The views of a scene show one set of named points, each view turned or mirrored, and shifted as a whole, with a little noise and some points left out.

Scene 1
View 1
z188: [-20 -17   4  -2 -24  11   0   7   8   4 -13  -8  11  -2  27  -5   8  -3
 -13   7 -21   4  -3 -16 -15   4 -10 -15  -6 -10]
z858: [ -7  -4  13   6  -7  -9 -11   4 -10   2   4  15   1   7  16   2 -10 -11
  -7 -12  -9   5  -6  -6 -10   9  -2  -9  -7  -8]
z459: [ -7   5   6   5   6 -15  -4   2 -15   4   4  25 -11   7  12   5 -19 -12
   6 -18  -1   5  -8   3 -10  13   4 -10  -7  -2]
z850: [ -6  -3   5   5   4  -8  -2   8  -9   3  -2  16  -6  17  13   6 -22  -7
   7  -5   8   9 -12   2 -11  17  -6 -15 -13   5]
z538: [-22  -2  -6  -4  -7   1   8  -1   1   6 -12  11  -2  -7  22  -6  -7  -1
   2 -11 -21   9  -9  -2 -18  11   3 -10  -1 -10]
z326: [-15  -7  10   6 -14  -8  -2  13  -2   5  -6   4  -6  11  30  -7  -2 -11
  -1  -1  -3  -2  -9 -15 -15   3 -11 -26 -15 -13]
z69: [ 10  -8  22   8 -11   1 -25  -3 -13  -5  17   9  13   5  -2  15  -5 -13
 -27  -3 -10   7   3  -9  -2  11  -4   2  -1   2]
z857: [-11  -7  -3  -4  -4   2  -4  -8 -10   7   4   7  -4  -3   9  10   4 -13
   0  10  -6  -1  16  -6   0   1  -2 -17   1  10]
z984: [ -2   6   8   0   0   4   0 -17 -12   5  10  21 -13  -7   3   8 -11 -12
  -9  -8  -3   9  -7  -2 -13  13   6 -16  -1   1]
z20: [-12 -13   0   3  -1 -16 -12  16 -13   3  -3   7   3  19  19   6  -7 -10
  11   2   0  -3  12  -3   2   5 -11 -13 -10   9]
z172: [-17 -16  -5   1   1 -23 -23  18 -16  -1  -4  12  19  11  15   7  -5  -9
   9 -12 -24  -2  22   2   8   4  -2  16   3   5]
z822: [-10 -11   8   3 -10  -3 -14   4  -8   0   1   7  12   0  14   4  -1  -9
 -11  -6 -21   2   6  -8  -5   6  -3   0  -1  -5]
z496: [ -2   3  12   3  -5  -2  -5  -9 -11   4  10  17 -10  -2  10   5  -6 -13
  -9  -7  -4   4  -6  -6 -12   9   3 -17  -4  -4]
z509: [ -1 -10   3   6   9 -17 -21  12 -18  -2   5  18  11  18   4  16 -19 -11
   7  -9  -2   7   9   8   4  14  -3   8  -3  13]
z240: [-10  -3  14   5 -15  -7 -13   4  -5  -2   0  15  14  -7  16  -3  -8  -6
 -22 -25 -32   9 -12  -7 -16  11   5  11  -1 -23]
z698: [ -6   2  13   6  -5  -3   0   2  -6   4   0  18  -9   7  18   0 -18  -7
  -4 -12  -1  11 -21  -4 -18  16  -2 -17 -11  -9]
z726: [ -6   3   2   1   5  -3   3  -9  -9   6   3  19 -16   5  11   6 -14 -10
   6  -3   7   7  -8   0 -11  11   1 -24  -6   5]
z74: [  1  -5   7   0  -1   2 -16 -11 -13  -3  10  16  13  -6  -6  15 -10  -8
 -16  -9 -19  12   3   3  -3  15   4  11   6   7]
View 2
z172: [ -1  13  -9  -5  -5   8  -3 -14 -25   6  -2  -9  12 -11 -17  -6  -2   6
  19 -15  -8  22 -14 -11  -1   9   5 -30   6  -9]
z69: [-13  -7  -2  -6  13  12  33   1 -13  -3  15   0   6  -3 -15   1  -8  -2
  -4 -12  -4  17  10   9   8   1  -2   0   4  13]
z188: [  5 -10  -3  -9 -11   9 -15   0 -14  14  -3   5  -5  11 -16   3 -10 -20
   5 -18   8 -18 -11  -1  15 -15   5  10  -7  13]
z858: [ -6  -3  -3  -9 -10  11   9   8 -11   4   7  -6   3   7  -7 -11  -2   6
 -11  -5  -6   0  -6   5   1   2   8  -6   1   3]
z538: [ 10  -2 -14 -13 -19  12 -22  10 -13   9  -1  -6   0  15   1  -8  -2 -14
  -2  -1 -10  -8  -5  -6  -5   0  11  -1  -8   9]
z850: [-10 -10 -11  -7  -8  -7   3  13   5   8  -1   3  11  13  -5 -16  10  13
 -11  -4  -5  -4  -1  -1 -15   3  10  -9  -3  -4]
z984: [ -6 -10 -12 -15  -4  10  11  13   3  -2  14  -2   0  12  11  -2   5  -5
 -11   9  -9   7  15  -1  -7   3  13   0   2  11]
z857: [ -7  -6 -10 -17  -4   6   1  -6   3   6   5   8   0   2   2  11   5  -8
  11  -1   5   9   6  -7   5  -5  17  -8   6   2]
z822: [ -1   0  -7  -8  -4  14   3  -2 -19   5   6  -5   1   1 -12  -1  -8  -8
   3 -12  -4   5  -5   1   8   0   3  -4   0   8]
z726: [ -8 -12 -12 -15 -11  -1   2  13  10   6   6   2   4  15   9  -7  11   6
 -10   7  -5  -1   9  -3 -11   1  18  -6   2   0]
z496: [ -8  -8  -7 -14  -8  12  11  11  -2   2  12  -3  -2  10   6  -2   2  -2
 -12   3  -6   2   6   2   0   2  12  -1   3   7]
z698: [ -5 -10  -8  -9 -11   4   3  18  -3   6   6  -4   2  17  -1 -16   2   6
 -21  -1 -10 -11  -3   5  -8   2   9   1  -4   4]
z20: [-12   1  -5 -10  -9  -4  -3  -9  -4  13  -5   4   8  -4 -15  -3   8  16
   7 -14   6   6 -14  -8   2   0  14 -25   7 -15]
z509: [-10   1 -11  -3   5  -4  14  -1  -9   3   4  -2  18  -3 -14 -13   7  17
   5 -10  -9  21  -1  -4 -12  10   3 -24   4  -8]
z326: [ -9  -9   1 -12 -20   5  -6   7  -5  14  -1   1  -5  11 -10  -6   0   6
 -13 -10   7 -21 -17   4  10  -9  16  -2  -1  -1]
z240: [  8   6  -5  -5 -10  27   3  10 -34  -1   9 -16   0   8 -10 -14 -17  -9
 -11  -9 -17   0  -8   6   6   6  -3   1  -6  15]
z74: [  1   0 -14  -7   9  11  18   0 -15  -5  12  -5   8   1  -4  -3  -6 -11
   5  -5 -15  24  14  -1  -5   7  -2  -5   0  13]
z459: [ -7  -2 -10 -12 -12   7   5  13  -4   3   7  -7   6   9   6 -15   6  13
 -16   4 -13   5  -2  -1 -12  10  14 -15   3  -4]
View 3
z459: [ -7 -13  -8   0 -14  14  -7   7   5 -14 -22   1   2  -5  -5   8  13  -6
  20  -1  -6  -6  21   5  10   8   9  -3 -17 -18]
z172: [-10   6   5   1   4   9  -6  13  16 -14 -16   6 -10 -18   8 -15  11 -15
 -16 -13 -21   7  25  -5  -5  -3   8  -8   9 -11]
z726: [  1 -15  -5  -4 -10   3  -7   1   7  -9 -14   5   6  -7  -9  14   0  -8
  31   3   1  -9  16   6  10   3  -7   4 -19 -12]
z326: [  8 -11   1  -8  -6   2  10   4  10  -1  -4  16 -10  -9 -16  -6 -22  -3
  28  -4  -8  -3  24   5  20  -6  -4 -24 -11   3]
z74: [-16 -16   3   1   3   7 -13   2   3   9  -3   4   2  -6   7 -14  17  -1
  -3  13  -6  -3   7  -1  -7  15   0  11  -2 -17]
z857: [  6 -12   1  -7   4 -12  -3   4  14  -3  -5  11   1 -14  -2   4  -5 -18
   3  11  -7  -8  21  -5   0  -5 -14   9  -8 -10]
z509: [-15  -8   1   4 -14  13 -10  11  21 -18 -17  -5   1  -3   7  -4   9  -6
  -4  -5 -18  -5  17   3  -3   5  16  -1  -7 -17]
z822: [ -5 -10   6  -2   6   3   0   4   8   7   0  14  -8 -12  -3 -18   1  -4
   3   3 -11   0  16  -2   2   5  -2  -7   0  -7]
z496: [  0 -22  -5  -5  -3   3  -2   2   0   5  -6  10  -1  -6 -11   0   5  -3
  21  14   1  -9  18   1   9   8  -2   0 -16 -13]
z538: [  2   0   5  -6  11   7  -5  -2  -1   4  -6  20  -2 -23  -6  -6   2  -7
  35 -11   0   9  14   4  10   7 -15  -7   1  -4]
z698: [ -3 -18  -2  -3 -10  11  -3   0   2   0  -8   8   1  -5 -13  -2  -3   3
  38  -1  -3  -5  14   9  16  10   1 -11 -15  -8]
z240: [-12 -11   5   0  10  17  -1   4  -8  18   0  18 -13 -15  -7 -31  14   6
  15   0  -4   8  14   1   7  17   4 -16   5  -7]
z188: [  6  -9  14  -8  11  -7   4  -4  12  14  12  25  -8 -17  -7 -20 -25  -4
  21  -4 -10   4  10   1   9  -3 -18 -14   5   7]
z984: [ -2 -23  -4  -3  -4   2  -8  -2  -2   6  -7   9   6  -7  -8   6  12  -5
  24  15   5 -10  14   2   8  11  -8  11 -17 -17]
z858: [ -4 -15  -1  -2  -5  11   1   6   4   1  -7  10  -7  -7  -9 -10   2   1
  16   4  -8  -4  19   2  11   7   5 -12  -8  -8]
View 4
z20: [ 18   2   2  -3  10  23  17  -8   6  -2  13 -20   8  19   5   1  15  -1
 -15  -8   9 -13   0  10  13  14   8   0  -9   4]
z726: [ 12  -1  -3  -7   0  12  -2 -21   3  -9  23   5   9   6   5  11  -1  -1
  -7 -11   8   3   4  -1   6   3   3   0   9   3]
z822: [  5  -3   1   3   3  20  -4   6   2   3  -4  -7   0  13 -13   0   4  -5
 -10   9  -6 -11 -10   4   9   9   6   3  -7  11]
z172: [ 10   1   8  19   3  23  11  10  14  14   1 -18  -1  22  -3 -11  15 -14
 -18   4  14 -29 -12  15  13  20   9  10 -10  -8]
z509: [  7   6   2   5  -2  11   8   0  12  -4  14 -16 -15  22   1  -2  18 -14
 -20  -6  18 -16   4   9   5  13  15  11   1  -9]
z698: [  4  -8 -10 -13  -5   5  -1 -19   0  -7  17   2   8  12  -2   4  -2  -2
 -13   6  -7   3   1 -12   9  12   5   0   7   4]
z538: [ 12 -13  -4   8  -3  13  -5 -10   2  17   6  11  26   3  -4  -8  -7  -3
  -7   8 -10  -4  -7  -4   7  14  -3   0   5   9]
z857: [ 16   4   7   4  11  29  -3  -2   4  -2   3  -6   7   1  -2  12   5   3
  -3 -11   9  -6  -5  13   5  -4  -1   1  -5  12]
z850: [ 12  -1  -7 -11  -3   6   9 -19   3  -6  24  -4   6  14   7   1   9  -4
 -17  -7   3   0   9  -5   7  13   7   2   8   0]
z188: [ 13  -6  -3  -5   8  23   5   5  -8  14 -13  -6  25   4 -10  -5   4   9
 -10   9 -27  -1  -6  -1   8  11  -1  -4 -11  31]
z74: [ -1   3   5  10  -4  11 -16  11   6  -2  -1  -1 -20   7 -13   3   6 -14
 -10   2   6  -7  -4   4  -3   1  10  15   4   2]
z858: [  3  -6  -4  -7   0  13  -2  -8   1  -7   8  -6   1  18  -7   4   1  -5
 -12   8  -4  -5  -7  -6  11  13   7   1  -2   4]
z984: [  4  -2   0  -3  -1  10 -18 -13   2 -12  15   9  -2   3  -6  15  -7  -3
  -3  -3   5   6  -2  -2   2  -3   2   4  10   5]
z496: [  3  -4  -1  -6   2  14 -11 -12   1 -13  10   2   0   8  -7  15  -5  -1
  -5   1   2   2  -7  -4   9   2   4   1   3   5]
z240: [ -9 -13  -4   5  -9  10 -15   4   1   6  -7   0  -1  19 -21  -7  -5 -10
 -13  27 -15  -9 -17 -11  10  19   7   8  -3   6]
z69: [ -3   5   2  -7   3  13 -10  11  -1 -17  -7 -15 -28  14 -18  12  10  -5
 -13   5  -2  -4  -5   1   2   0  15   8  -5  11]

Which points are out of place in each view (at most two, in the order of its rows)? Write none if all are in place.
view 1 => none
view 2 => z20
view 3 => z459
view 4 => none
